Each row is a point on a landscape with many valleys, with its height.
A ball rolls from a point to the lowest of its 2 nearest points, and stops where none of them is lower. Distance is the straight distance between rows; heights are no part of it.
pavo: [130 194 113 178 172 117 141 104 163 127 112 134  94 114 159 159  99  71
 171 117]  h=40.4
lape: [119 127 102 110 124 175 147 134  57 137 171 146 130  98 113  78 115 186
 155  99]  h=52.4
satam: [148 157 104 149 148 121  93 121 155 172 134 145 132 144 121 109 112 163
 166 119]  h=19.1
moliv: [130 145 116  83  72  98  93 128 165 148 154 102 130 191 160 117 120 137
 120 179]  h=68.0
teko: [ 95 119 140 170 162 141 166 168  97 119  77 152 117  90 125 130 126  91
 149 126]  h=60.1
Bub: [159  77 126 148  67 111 152 162 138 147 184 211 106 151 165  99 105 168
 119  86]  h=23.8
vamez: [148 140 124 120 119 122  67 140 124 104 151 129 128 116 140 172 110 120
 118 164]  h=36.8
nar: [158 148 153 180 128 134 118 122  91 146  94 153  98 118 131 100 104 136
 184 103]  h=75.0
fufo: [157 168  97 178 164  97 105 128 158 154 101 102  88 137 104 113 145  89
 167 134]  h=75.7
Radog: [139  63  89 145 126 138 149 161 105 117 129 108  94 104  94 117 112 114
 112 158]  h=39.2
Vupi: [156  92 116 134 114 150  88 179 116  98 106 155 142 108  93 143 141 146
 163 142]  h=19.5
vaz: [138 106 114  75  76 141  53 106 116 156 145 106 132 153 137 120 158 125
 124 167]  h=66.6
zizas: [111 115 110 160 174 113 168 149 202 128 104 143 168 161 104 113 198 123
 130  96]  h=43.6
rugi: [115 145 114  54 151  83 155 112 135  79 120 101 117 136  77 163 139 121
  88 127]  h=24.3
Tuzud: [156 134 168 115  86  93  86 168 124 163 100 165 131 137 142 115 100 174
 119 129]  h=23.4
nodak: [163 100 173  90 103 106 133 106 159 125 170 174 121 151 127 139  90 146
 104 121]  h=19.6
dap: [111 120 173 153 109 111  91 126 112 165 118  57 135 155 154  95 138 134
 122 158]  h=33.5
fige: [130 131 106 128 153 170 143 135 161 180 114 170 117  95 160  89  80 133
 154 108]  h=30.7
Dotem: [ 61 164 141 116 113 108 166 140 158 164 113 107 125 134  51 134 198  75
 158 102]  h=20.5
sozo: [ 92 132 195 104 153 114 159 138 118  92  99 123 145 128 140 124 112 159
  77 131]  h=65.0
koso: [107 197 101  90 140 116 132 112 142  92 137 101 147 143 138 113 184 153
 109 106]  h=40.2
sopu: [101 103 121 142 130 127  91 144  53 136 169  93 145 111 136 143 120 164
  62 157]  h=36.7
Tir: [149  87 129 155 144 146 144 116 107 125 179 152 122  95 111 130 113 132
 123 122]  h=12.6
Vik: [ 35 129 141 109 109 159 159 152 128 147  96  56 163  99 113 133 172  84
 136 114]  h=18.2
rut: [153  86  93 150  63 115 148 153 122 128 190 190 122 191 157 101 131 174
 130 140]  h=28.0
dafol: [104 114 109 108 174 158 174 115 121 120 152 112 113  99 101 151 149  94
 121 118]  h=14.5
rogok: [123 172 141 121 185 111 118  91 132 160 159  60 107 114 132 101 115 102
  81 138]  h=20.8
Vomen: [128  88 164 168 155 127 113 110 108 177 162 132 149 116 178 116  91 128
  83 145]  h=34.8
lev: [108 129 116  75 120 141 146 119 121 156 126  92 108 112 106  89 129 136
 114 126]  h=43.7
gume: [130 103 124  83 101 103 110 145  79 153 171 135 126 100 134 148  77 156
  30 128]  h=41.1
mep: [178 110 121  98  92 146 102 124  94  72 165 129 137 144  76 142 171 152
 133 136]  h=61.5
fol: [ 90 167 128 112 135 159 164 102 109 110 113 134 121 137 106 134 145 110
 177 115]  h=25.9
Puve: [108 137 180 118 139  93 114 171 130 122  66 102 150 134 133 121 164 126
 108 131]  h=33.1
redef: [112 137 111 111 170  97 152 175 127 130  94  88 101 108  79 127 147  94
  80 115]  h=16.6
dal: [124 138 140 150 134 126 124 140 151 160  98 119 111  99 147 100  95 109
 135 146]  h=32.1
dinof: [179 113 102 144 137  86 108 150 119  94 119  84 104 147 112 142 140 124
  59 163]  h=31.5
fuvup: [132 161 143 123 166 124 142 113  79  99 117 147 100  92  87 177 140  79
 129  84]  h=22.6
ravid: [184  98  84 157  52 138 140 151 109 111 138 165  97 161 181  86 148 157
 118 130]  h=32.2
visi: [133  91 193  85 103 139 151 114 133  88  76 132 139 136 116 123 123 117
 133 144]  h=47.8
Damet: [118 134 139 143 134  78 154 142  93 121 146 102  86 131 153 126  89 147
  59 153]  h=12.0
gomal: [133 103 118 150 137 147 122 111 160 142 123 110 123 142  84 134 175  73
 182 157]  h=43.8
let: [183 164 143 134 156 113 154 103 122  82 115 160 139 157 139 112 162 161
 111  90]  h=54.5
Mivas: [118 101  94 113 123 157 110 169 112 118  99 138 153 111  92  99 161 141
 134 133]  h=22.9
Vez: [168 130 140 142 112 112 120 137 115  75 117 166 120 118 167 141  98 144
 129 125]  h=2.3
Zeda: [ 99 167 129 152  68 116 102 139  94 151 118 118  99 133 203 109  88 141
 153 144]  h=65.6
Laf: [148 136 149 164 117 121 100 143 108 165 106  86  96 132 154  67 121 125
 149 138]  h=32.7
Zemu: [110 130 135 190 116  99 109 165 141 150  84 142 140 147 214  89 102 153
 117 147]  h=9.8
mase: [123 143 119 126  98  90 144 153  61 145 198 146  69 133 137 136  79 182
 108 133]  h=41.6
Zepin: [144 103 155 156  49 121 140 147  61  87 150 159  95 127 152 140  84 155
 121 123]  h=42.3
nada: [ 42 137 122 130 136 149 184 140 163 129  98  80 164 109 139 143 180  40
 125 119]  h=17.1
Vomef: [117 147 161  83 134  75  88 123 181 126 151 136 164 170 141 173 112 145
 106 161]  h=48.1
buned: [113 131 168  89 138 117 109 139  76 144 133  74 133 116  40 142 137 136
 133 131]  h=15.1
bimek: [ 99 177 111 171 213 103 120 140 176 179 140 106 149 121  89 140 139 128
 169 105]  h=17.4
Pebif: [131 149 178 128  83 109 130 114 100 154 114 147 106 134 209 105  80 156
 127 129]  h=65.4
ter: [154  72 158 160 105 171 128 127  76  68 119 135 149 132 103 144 173 121
 154 136]  h=52.6
Tubok: [148  89 144 110  80 176 104 107  81  75 137 160 170 147 116 143 169 169
 143 138]  h=57.3
gara: [154  73 124  83  82 173 167  89 164 155 132 151 123 132 148  63 116 119
 128 115]  h=57.2
lim: [136 151 171 108 164  97 123 106 143 139 148 106 141 119 156 126 112 135
  80 128]  h=22.0
zubi: [116 162 105 157 160 134 128  78 146 132 123  86 144 144 152 162 194  53
 143 119]  h=5.0
daka: [126 117 127 123 112 137 104 123  75 106 155 129 148 143 171 140 137 157
  96 156]  h=35.5
gine: [200 110 142 111 111 116  60  92 131 135 164 145 139 151  88 153 150 145
 136 131]  h=64.6
lan: [115 150 169  88 168 139  96 128  82 157 147 117 160  97  70 158 136 115
 156 106]  h=14.0
palev: [100 148  99 139 111 142  90 135 140 138 114 141 190 155 175  87 163 180
 145 113]  h=37.9
bobi: [135 122 148  89 157 145 141 103 112 131 124 152 132  91 129 132 124 110
  91  99]  h=13.4
ruseb: [121 124 152 108  80 138 130 112  77  81  91 100 120 122 181 129 112 125
  59 131]  h=42.9
Lipil: [ 92 115 147 163 188 122 136 126 157 159 135  70 167 124 111 145 165  57
 138 145]  h=19.0
folo: [164 153 161 149 150 150 140  98  91 100 118 170 138  98 124 160 130 106
 145  82]  h=18.0
Rizak: [109 111 127 161 194  89 150 180 153 162 106  82 124 110  79 135 170  75
  92 121]  h=16.9
Minet: [131 151 190 104 161  84 137  86 117 118 154  82 105 162 116 117 129 142
  89 147]  h=23.1
tud: [116 107 131 174 110  89 135 147  84 162 163 108 112 135 202 117  87 144
  60 150]  h=11.7
Zilo: [124 161  96 170 161 147 115 103 157 153  98 117 129 110 142 160 119  81
 202 117]  h=39.8
Kanok: [ 88 151  96 142 103 139 113 175 101 105 120 106 108  94 157 122  98 131
 144 163]  h=40.1
zatep: [131 137 164  65 155  92 142  90 112  84 140  84 130 158 102 152 130 131
  52 148]  h=23.7
Kirig: [152  88  70 155 105 161 132 162 109 126 125 148  95  94 116  89 107 126
 147 132]  h=38.4
Kob: [ 73 154 164 166 183 104 125 172 155 190 133  89 149 111  69 119 156 120
 172 104]  h=18.6
Giref: [ 86  99  95 127 149 162 163 149  66  92 108  90 144  90  97 176 138  82
  98 143]  h=19.3
Duta: [139 155 109 141  60 127 123 144 118 167 154 181 101 169 125  88  94 199
 188 114]  h=26.5
niz: [123 179  81 159  97 143 103  95 147 116 123 130 123 142 191 117 121 129
 190 142]  h=66.7
puni: [183  78 150 149  93 118 139 159 134 145 149 203  89 111 125  89  83 172
  91  90]  h=20.9
budu: [ 94 195  90 130 137 143 122  72 170 114 125 112 157 151 183 137 132 132
 165 134]  h=68.3
kuzu: [105  69  98 135 114 128 127 164  96 155 110  66 102 116 104 109  92 135
  79 173]  h=39.5
Zutal: [172 156 155 139  80 104 106 122 125 106  79  99  93 137 134 114 131 106
 173 153]  h=76.2
Zitok: [183 143 137 121 138 125 108 139 160 149  88 174 124 111 120  98 107 143
 118  94]  h=35.7
beson: [129 199 115 144 150 115 122 108 122 119 131 111  78 103 140 135  86 106
 158 136]  h=40.9
zovan: [118 155 169 145 158 163 179  98 126 132  87 158 149 105 130 111 111 122
 178  89]  h=61.6
gese: [148 113 127 104  53 129  78 149 100 111 132 129 113 145 147 160 112 142
 125 166]  h=35.6
puvib: [142 114 128 120 141 142 165  87 137  98 123  97 129 151 124 119 171  81
 132 131]  h=22.1
purog: [124 120 156  78 134 109  95 121 158 139 182 144 149 143  92 179  97 163
 133 158]  h=49.3
Fusu: [121 132 123 128 178 133 188 121 101 133 159 117  96  96 100 101 115 133
 103 104]  h=16.3
Zisoz: [158  93 113 116  63  82 115 140  61 152 166 122  89 117 113 178  84 168
  43 120]  h=41.4
bavo: [135  60 139  91  55 165 176  86 122 151 170 140 109 171 153  66 112 147
 107 137]  h=59.1
vadig: [159 148 123  97  55 121  78 168 122 112 141 202 113 132 131 181  81 176
 159 115]  h=21.8
sume: [102 160 172 182 177 136 158  82 132 104 103 120 159 126 148 162 134  78
 183 119]  h=36.2
laga: [115 158 133 146 192 123 115 117 138 162 158 133 136 104 101 126 109 147
 166 124]  h=15.0
Bos: [120 160 112 202 136 167 108 140  86 145 109 134 124  98 143 101 110 146
 200 116]  h=74.5
nuriv: [152 146  70 173  99 140  91 134 155 172 133 159 113 179 142  92  97 176
 190 121]  h=23.3
tarof: [123 106  93 113 120 183 124  94 145 134 136 177 171 102 162 130 130 142
 146 122]  h=49.7
seda: [141 132 137 148  55  96 126 175  53 150 176 168  97 128 155 137 102 177
 137 115]  h=41.8
siv: [120 117  93 141 182 133 157 130 188 145 155 173 108 100 146 119  85 127
 130 122]  h=28.2
Pefam: [135 100 135  80 134 132  90 100 140 171 180 124 124 110  75 157  99 121
 155 163]  h=50.3
Bugo: [149 166  84 128 148 141 104 149 105 111  99 159 132 100 149 104 165 141
 109 101]  h=28.1
kiz: [ 69 138 185 144 154 129 123 128 156 144 100 103 165 121 134 154  96 101
 175 142]  h=58.2
repu: [165 101  97 163 162 133 102 103 152 114 135 112 133 137 147 127 147  88
 102 156]  h=32.3
Vegoz: [126 139 145 156 157 101 108 156 151 111  68 149 160 151  99 173 168 106
 171 124]  h=27.4
Fita: [111 140 119 121 183 128 147  88 157 138 159 118 132 113 132 154 114  91
 133 144]  h=11.5
Biz: [ 81 145  98 125 150 151 177 117 159 112 169 146 144 117 153 105 112 173
 140 125]  h=48.5
bev: [143 121 147 139 160 122 173 129 105  95 115 147 153 143  99 129 177 129
 110  95]  h=52.1
moke: [106 201 124 134 145 111 151 110 120 140 100 124 108 112 101 153 197  43
 145  90]  h=25.1
bef: [182  86 123 144 153 131 137 163 153 155  95 185 127 113  84  78 126 129
 144  91]  h=38.2
Vemu: [ 95 154 148 111 121 124 123 116 156  83 119 118 136 122 148 155 108 139
 138 163]  h=57.4
niza: [118  92 157 132  82 152 120  98 130 138 140 159 147 133 212 142  99 122
 110 143]  h=33.7
teter: [146 154 118 159 160 120 147 159 125  85 118 172 105  87 141 168  96 139
 130 113]  h=6.8
gopa: [ 83 118  86  91 131 173 143 136 104 107 109 108 169  92  99 180 192  68
 110 129]  h=17.6
reka: [ 90 108 112 113 121 153 158 118 120 136  88  56 133 122  95 128 179  66
 110 127]  h=18.9
simi: [ 72 162  97  78 123 117 196 118 133 136 131 127 117 139  42 160 197  75
 143 105]  h=21.6
dami: [ 92 175 140  74 179 143  95 133  89 161 142 115 157  72  91 119 157 136
 114  76]  h=12.3
tise: [119 167 159 104 135 158 200 104 123 112 103 153  96 114 136  85 127 135
 161  75]  h=63.3
mevam: [134 116 158 131  38 125 139 120  49 100 105 106  88 119 152 141  76 137
  93 125]  h=42.6
sutib: [104 194  83 179  90 107 117 127 133 148 121 101 106 155 211 105 108 148
 162 158]  h=65.9
Tak: [167 133 131 142 133 144 142 130 175 146  81 187  87  98 140  99  91 116
 162  88]  h=33.2
lasag: [150 147  96 125 163 103 148 153 138 122 126 137 102 144  75  91 185 136
 137 107]  h=39.7
Bude: [139  88 149 138  94 184 172 111 102  65  98 157 138 123 130 148 146 112
 186 134]  h=55.8
tur: [ 87 120 110 146 105 133 133 175  78 135 100  87  86  92 111 111  62 140
 114 160]  h=39.9
pobe: [168 112 109 170 172 124 117 104 183 154  84 143 176 170 120 104 163 114
 135  80]  h=50.6
sar: [163 143 130 160 165 115  93 116 148 155  85 101 159 159 148  74 180 146
 121  88]  h=54.0
Bamet: [110  98 139 103 109 154 155  95 129 132  84  70 119 141 141  95 154  89
 117 151]  h=19.8
misus: [113 190 127  80 138 127 118  90 176 149 134 141 153 163 149 119 127 178
 145 108]  h=41.2
Vogu: [146 149  87 154 122 144 105 136 106 141 149 154 145 126 165  84 156 175
 125 114]  h=32.5
Nebap: [ 70 179  81  91 128 150 181 102 133 120 144 143 134 118  91 171 170  85
 163 111]  h=24.5
toza: [ 73 138  91 118 143 171 174 120 118 104  82 113 155 109 141 152 193  50
 134 117]  h=14.8
Mube: [135 166 130 181 143 147 134  94 116 101  84 132 164 142 139 172 173 100
 185  94]  h=33.3
Bofog: [ 91 171 149 130 145 142  85 114 149 153 130 112 153 101 159 178  66 119
 180 149]  h=58.4
pabe: [132 140 177 120  93 148 116  58 130 111 151 170 163 142 200 144 114 163
 120 116]  h=29.0
rur: [129 157 108 156 161 124 130 127 149  83  91 142 147 140 119 191 174  57
 159 117]  h=29.7
Soleb: [121 152 134 106  90 151 114  98  86 120 102  74  96 141 133 108 136 125
 143 130]  h=76.6
fil: [125 153 173 105 121 114 103 111 152 145  90 141 155 151 148  94 132 170
 143 103]  h=43.9
sebu: [137  88 130  84  47 143 156 155 106 100 145 148  73 118  92 144  64 173
 104 131]  h=62.1
vut: [132 134  91 160 182 137 160 104 190 121 154 136 176 180 120 111 186 140
 153 111]  h=37.1
duge: [ 73 164 126 200 138 168 105 135 105 134 128 124 170 131 144 111 128 183
 197 109]  h=74.0
bakoz: [144  70 133 169 126 167 164 119 143  74 104 155 142 111 152 161 139  75
 147 143]  h=58.6
Mim: [105 150 103 122 162 163 141  84 119 100 134 111 160 108 161 164 174  75
 135 116]  h=9.9
pifal: [124 145 173 129  81 130 112 102  85  88 153 140 164 159 197 172 118 157
  98 153]  h=33.9
Poto: [163  79 143 121 126 143 136 137  80  88 106 131 134 126  80 141 153 119
 101 117]  h=50.8
luv: [113 180 127 159 149 139 120  72 143  97 139 111 173 180 154 157 154 151
 180 119]  h=70.0
seti: [108  92 107 133 152  99 129 152 146 188 185  97 126 133 127  86 122 146
  84 161]  h=40.3
dukub: [103 128 123  76 123 133 142 121 106  96 101  75 122 121 133 114 120 128
  75 130]  h=43.2
dazer: [ 84 160 133 133 152 115 102 170 151 161 121  87 127 120  74 128 132 131
 190 144]  h=19.4
silek: [109 126  87 128 126 175  88 131 156 154 117 191 196 136 150 113 126 174
 163  99]  h=43.3
vas: [127 162  93 106 127 144 116  90 122 133 150 116 148 134 161  96 152 155
 118 127]  h=37.0
robi: [ 79 135 184 134 150 110 130 142 164 131 129 112 127 138 143 148  70 139
 132 167]  h=57.9
fipa: [128  98 101 160 129 142 107 117 171 161 193 157 145 137 136 155  82 144
 182 166]  h=39.6
leleg: [148 136 140 138  75  89  99 179 105 151 154 203 108 164 112 130  99 201
 173 120]  h=27.1
katun: [123 118 128 154 104 117 175 122 103  73 202 146  62 102 128 162  40 147
  94 130]  h=62.6
romi: [120  57 144 121  54 128 163 139  92 106 136 140 106 125 127 135  58 152
  64 147]  h=62.0
zomip: [161  88 137 152 160 151 157  85  97 120 176 126 131 126 132 100 166 136
 115 112]  h=19.2
rad: [174  53 139 115  56 136 189  93 151 106 168 138  83 173 123  73 130 130
 102 135]  h=60.5
Movi: [167 162 132 176 126 102  89 117 160 134  66 101 106 156 141 126 126  93
 173 145]  h=75.9
pomu: [113 136  75 104 146 146 133 159 128 102  93 126 143 108 130 106 185 112
 119 102]  h=25.5
menas: [164  97  91  87 106 166 160  91 208 135  98 149 120 136 177  92 118 106
 140 122]  h=54.3
nilek: [134 114  70 112 114 111 110 182 158 127 127 103  74 125  86 117 102 139
 128 174]  h=68.6
Labu: [ 91 104 108 117 147 124 112 139  94 121 188  93 134 112  82 133 118 159
  94 150]  h=37.2
kevag: [119 101  78 116 173 132 162 148 174  74 145 143 116  94 133 174  97 101
  93 164]  h=22.2
duf: [147 131  99 104  85  87 101 144 153 149 148 121  88 153 118 118  98 139
 133 174]  h=68.4
runo: [139  98 192  95 103  98 102 144 135 157 112 122 137 156 119 112 116 139
  76 159]  h=33.8
Lisok: [192  85 119 132  90  97 111 139 120 111 125 121  93 134 143 131 107 112
  54 143]  h=31.0
Misis: [103  97 118 101 117 109 128 138 105 187 193 121 127 127 141 116  95 161
  54 150]  h=40.8
Zav: [126  90  56 141 166 154  98 124 158 118 135  99 137  95 148 167 144  78
  91 162]  h=29.9
Tisab: [195  82 109 149 132 132 126 136 169 133 116 163  99 124  84 118 131  90
 176 100]  h=40.7
losa: [113 132 120 132 130 132  59 184 134 136 102 151 145 109 114 127 115 148
 157 150]  h=15.9
Vimi: [ 92 154 162 126 137 111  74 128 185 143 117 129 193 164 168 155 114 174
 110 139]  h=46.7
Vifo: [ 98 132  82 143 129 177 154 127 102 113 171 178 132  95 137 107  99 182
 154 121]  h=50.9
muvo: [117 122 188  93  97 126 162  71 134 129 171 154 131 156 170 135  88 159
 104 130]  h=23.2
Goz: [111 128 121  91 104  87 172 136 137 107 134 101  76 153 126 105  95 158
  55 157]  h=12.4
Dupi: [106 161 151 109 145 119  82 133 198 155  77 127 179 143 127 125 116 153
 150 113]  h=45.3
kofik: [ 83 135 125 150 185 103 160 142 197 164 121 105 128 115  99 145 164  53
 125 117]  h=17.7
sed: [150 101 149 130  45  91 123 153  99 131 137 140  90 181 169 131 115 138
 110 154]  h=35.0
Veg: [176  79  95  89  51 162 122  97  92 122 103 111 114 106 128 107 121 125
  80 113]  h=29.5
Bakup: [112 111 117 128 144 156  75 155  88 131 138 103 164  98  79 151 166 101
 171 129]  h=18.1
valu: [102 147 150  90 160  96 141 192 111  90  96 112 124 122  50 160 143 149
 121 123]  h=25.6
soz: [174 106 131 127  65 116  83 160 119 133 180 208  94 128 100 157 100 167
 143 107]  h=24.7
Zimab: [119 101  84 125 128 142 111 157 178 146  98 124 165 153  80 135 196  90
 182 137]  h=45.4
kebat: [100 144  92 104 117 168 131 145  77 130 136 115 120  98  92  84 150 151
 194 112]  h=53.5
rada: [156  71 136 129 104 133 100 115 138 125 152 143 152 114 173 162  92 119
  81 159]  h=35.4
Bafak: [109  97  92 147 181 159  96 148 105 113 121 116 172  90 114 149 184  99
 117 119]  h=21.5
fena: [116 105 153 124 154 136 105 122  94 119 151  84 142 131  65 175 153 105
 152 158]  h=16.0
pigem: [154 103 124 162 169 111 125 154 131 105 152 159 109  94 111 153  87 136
 101 138]  h=9.2
zuka: [132 129 159 144 183 130 150 106 172 136  96 127 187 181 129 108 185 125
 120  89]  h=46.9
Sog: [ 88 157 125 112 130 129 133 143 167 172 119  79 114 138  48 136 172 100
 208 125]  h=19.9
Nune: [151 148 113 104  66 101  95 155 123 139 160 189 114 136 186 158  92 162
 116 112]  h=19.7
bekal: [ 70 194 144 144 164 152 154 105 133 126 114 117 152 103 145 194 139  74
 181 112]  h=37.8
Ligip: [195 159 131 120  99  98 101 107 111  90 124 151 136 163 156 113 156 161
 118 114]  h=56.9
doda: [133  92 124 179 124 135 103 101 151 196 181 154 171 154 169 118  83 168
 159 150]  h=38.0
vogot: [135 108  97 123 156 146 143  99 168 106 140 110 158 177 104 113 206 107
 147 135]  h=27.9
Vure: [138 129 168  72 128 121 182 104 151 102  94 143 128 159 103  93 145 136
 127 111]  h=45.9
kega: [136 111 126 140  74  61 148 173  69 147 160 117  68 139 130 153  55 166
  68 126]  h=41.5
sede: [161  92 132 164 140 128 164 150 135 155 137 164  93 110 139  76  92 144
 116 113]  h=18.8
Dab: [117 159 150 157 142 140  91  93  95 126 150 103 172 161 149 112 176 153
 168 121]  h=72.0
Pume: [ 92 205 117 157 173 120 132  96 176 162 116 120 142 101 124 180 146  47
 187 104]  h=38.6
sanid: [191 135 123 136 112 117 109 102 126 127  98 120 141 173 137  82 192 157
 120 100]  h=56.2
Mogek: [141 128 129 102 111 115 160 121 127 112 175 139  60 106 110 150  44 141
 120 142]  h=62.4
Nokap: [125 161 144 152 173  89 120 186 159 122  88 131 125 124  62 155 137 110
 161 133]  h=26.2
gota: [164 140 151 109  73 135 131  92 107  92  71  74 106 172 112 112 148 106
 150 134]  h=76.4
lasum: [119  62 122 135 158 114 136 135 136 159 146  80 120 108 120 106  96 120
  57 164]  h=40.0
piz: [172  68 122 138 101 142 125 106  91 134 159 136 128 131 154 100 152 137
  83 102]  h=24.9
pamuv: [150 125 147 129 162 121 130  66 183 114 149 123 146 162 129 168 138  90
 153 152]  h=6.7
Zases: [ 84 182 137 147 106 152  92 122  93 160 140 120 168 123 152  95 149 170
 181 135]  h=73.3
pov: [127 163 163  57 152 107 146 142 129  88 132 130 124 134  44 178 133 123
 126 128]  h=25.2
zaki: [130  92 118 108 128 149 113 148 191 119  72 155 164 147 107 122 152 121
 163 144]  h=48.2
divu: [ 97 145 138 126 195 107 120 116 136 151 161  50 144 100 126 145 160  74
  89 130]  h=20.0
pazud: [160  82 176 104  64 105 142 124 123 124 106 133 109 169 159 110 125 144
  71 153]  h=34.4
Kisuz: [110 122 141 183  97 128 136 145  93 144 127 113 126 133 209  85 119 153
 101 148]  h=11.0
Fivap: [170 147 180 139 125 140 128 105 142  83 118 168 138 119 164 174 108 109
 126 101]  h=9.7
vere: [188  92 132 100  76 105  64  99 117 174 177 116 132 149 118 143 149 139
  93 146]  h=65.8
gizok: [163  55 123 131  62 132 164 136 115 117 138 142  89 132 114 100 109 140
 101 137]  h=61.7
fedif: [128 137 130 188 143  93  75 161 159 150 106 129 156 149 158 106 126 146
 125 143]  h=12.1
Rivo: [137 115 124  68  67 100 127 147 137 120 153 130  57 124 112 166  49 156
  95 166]  h=62.3
satul: [137 113 178  73 133  92 101 158 159 123  64 109 130 141 114 120 128 122
  77 137]  h=33.4
Vivaf: [147 155 143 184 177 111 118  67 163 115 127  93 145 172 140 158 170  81
 157 133]  h=1.5
kelid: [153 162 123 206 160 119 116 146 147 171  85 133 107 123 108  99 112 123
 197 110]  h=75.5
zin: [102 161 123 111 160 113 151  95 161 101 175 146 160 158 149 111 118 195
 118 107]  h=45.1
zavuv: [182  70  91 111 100 134  98 138  88 125  99 111 101  99 112 123 117 112
  56 116]  h=30.4
pusas: [105 124 169 174 161 152 137 138 123 135  59 154 155  99 157 135 110 105
 148 105]  h=60.4
befar: [146 124 121 154 177 132 157 156  93 159 170 151  88  90  97  78  92 159
 109  99]  h=17.5
mup: [ 96 142 132  78  68 129  66  98 155 145 130  83 144 162 156 115 134 131
 156 182]  h=67.4
lakor: [148 132 114 135 167  99 114 144 138 127 138 101 107 111 134 134 132  97
  87 158]  h=32.0
Numed: [159  98  54 161  69 169 143 134 135 107 142 162  96 116 170  78 117 130
 147 128]  h=35.8
gab: [ 89 153 138  89 174 158 132 118 109 124 141 149 163  62 135 140 135 138
 125  89]  h=8.7
bipon: [141  66 150  76  95 172 148 113 113  84 120 137 129 111  99 151 129 109
 122 125]  h=49.4
mip: [169  85  95 110 111 142  85 111 174 153 169 169 134  88 169 149  98 106
  98 134]  h=37.5
nel: [105 127 147 139 154 133 129 140 126 152  92  85 139 110 116 107 144 110
 132 123]  h=32.6
Noral: [136  96 132 164 123 133 123 110  92 174 197 170 144 135 193 120 100 158
 124 134]  h=36.1
tebif: [101  68  81 128 138 163 153 145 123  77 121 115 120  88 130 172 105  85
 111 155]  h=20.2
zazo: [106 124 136  92 144 158 135 116 149  83 136 169 168 129 157 142 117 135
 128 137]  h=55.1
vot: [171 148 129 133 131 103  97 107 120  88 157  98  87 139 111 161 119 129
 126 150]  h=37.7
vilo: [ 56 156 163 105 145 150 228 126 137  99 105 130 118 120 122 103 122 128
 145 106]  h=64.4
gatu: [162  80 126 166 152 126 158 115 190 145 116 139 119 133  85 139 123  69
 175 146]  h=42.4
Zap: [106 145 130  66 143 136 189 116 129 128 113 119 112 132  64  92 156 128
 128 102]  h=44.3
Lupa: [130  94 154 167 119 131  81 110  72 176 160  80 138 134 177 102 123 113
 100 158]  h=34.1
sek: [127 188 149 121 154 114 165  95 112 112 101 125 117 130 113 167 143  85
 159 105]  h=23.9
Zir: [172 156 143 137 153  88 130 128 140 100 140 126  89 159  78 129 148 133
 134 136]  h=38.5
lovo: [110 146  83 115 176 130 170 151 179  78 139 162 100 108 147 131 100 134
 109 126]  h=25.0
dagik: [109 178  73 112 162 114 127 140 164 123 136 120 142 145  86 104 187 157
 140  92]  h=41.3
mamep: [145 121 106  74 103 156 134 121 190 137 104 155 131 152 124  92 144 125
 143 138]  h=51.3
lun: [179 116 125  87  88 138 110  98 118 141 130 124 120 122 166  92 140 123
  69 118]  h=27.7
Matir: [184 108 150  89 142 128  95 118 104 106 161 146 142 132  51 178 146 143
 128 134]  h=63.2
zupo: [127 148 107  96 147 108 116 161  69 126  92  98 106  83  81 126 136 133
  68 102]  h=16.4
sovos: [ 63 202 134 144 118 109 185 149  99 130  98 101 111 132  73 133 203  58
 143  87]  h=25.7
kora: [147 122 168 101  86  87 125 126 151 176 149 162 115 168 137 107  88 177
 127 134]  h=22.3
mimo: [143 132 138 105 157 135 129 115  69 111 129 103 131  80 114 133 120 133
  59 100]  h=15.8
bivav: [109 132 153 151 129 102  50 208 136 171  88 123 170 122 143 135 115 155
 135 141]  h=14.4
Sav: [127 117  68 143 190 148  98 143 169 147 137 124 180 104 148 137 173  93
 105 123]  h=26.3
vivu: [162 119  83 125 121 126  83 112 179 140 192 162 135 112 139 155  97 140
 144 138]  h=40.6
lep: [ 98 178 127 106 166  88 122 217 168 105  95 103 118 123  61 137 163 139
 151 117]  h=25.8
medab: [110  78 109 173 146 144 183 155 139 109  87 148 121 109 122 151 135  64
 145 143]  h=59.7
Rofu: [ 85 109 161 112 157 129 206 157 119 100  96 128 130 121 121 111 125 134
 101 108]  h=64.8
fugu: [133 141 198 115 130 116 149 124 102 120 105 145 123 123 176 104  85 147
  91 115]  h=65.2

Call two points neighbours if one is among the 2 nearest of the other. Go from one point of each pair to the other, from neighbour to neighbour, staying as low as possible. Name the highest point that can't be avoided.
Zemu / gab | dagik
Nune / nodak | beson
gab / laga | repu
Nune / laga | leleg
nodak / dal | runo
laga / Vez | sovos
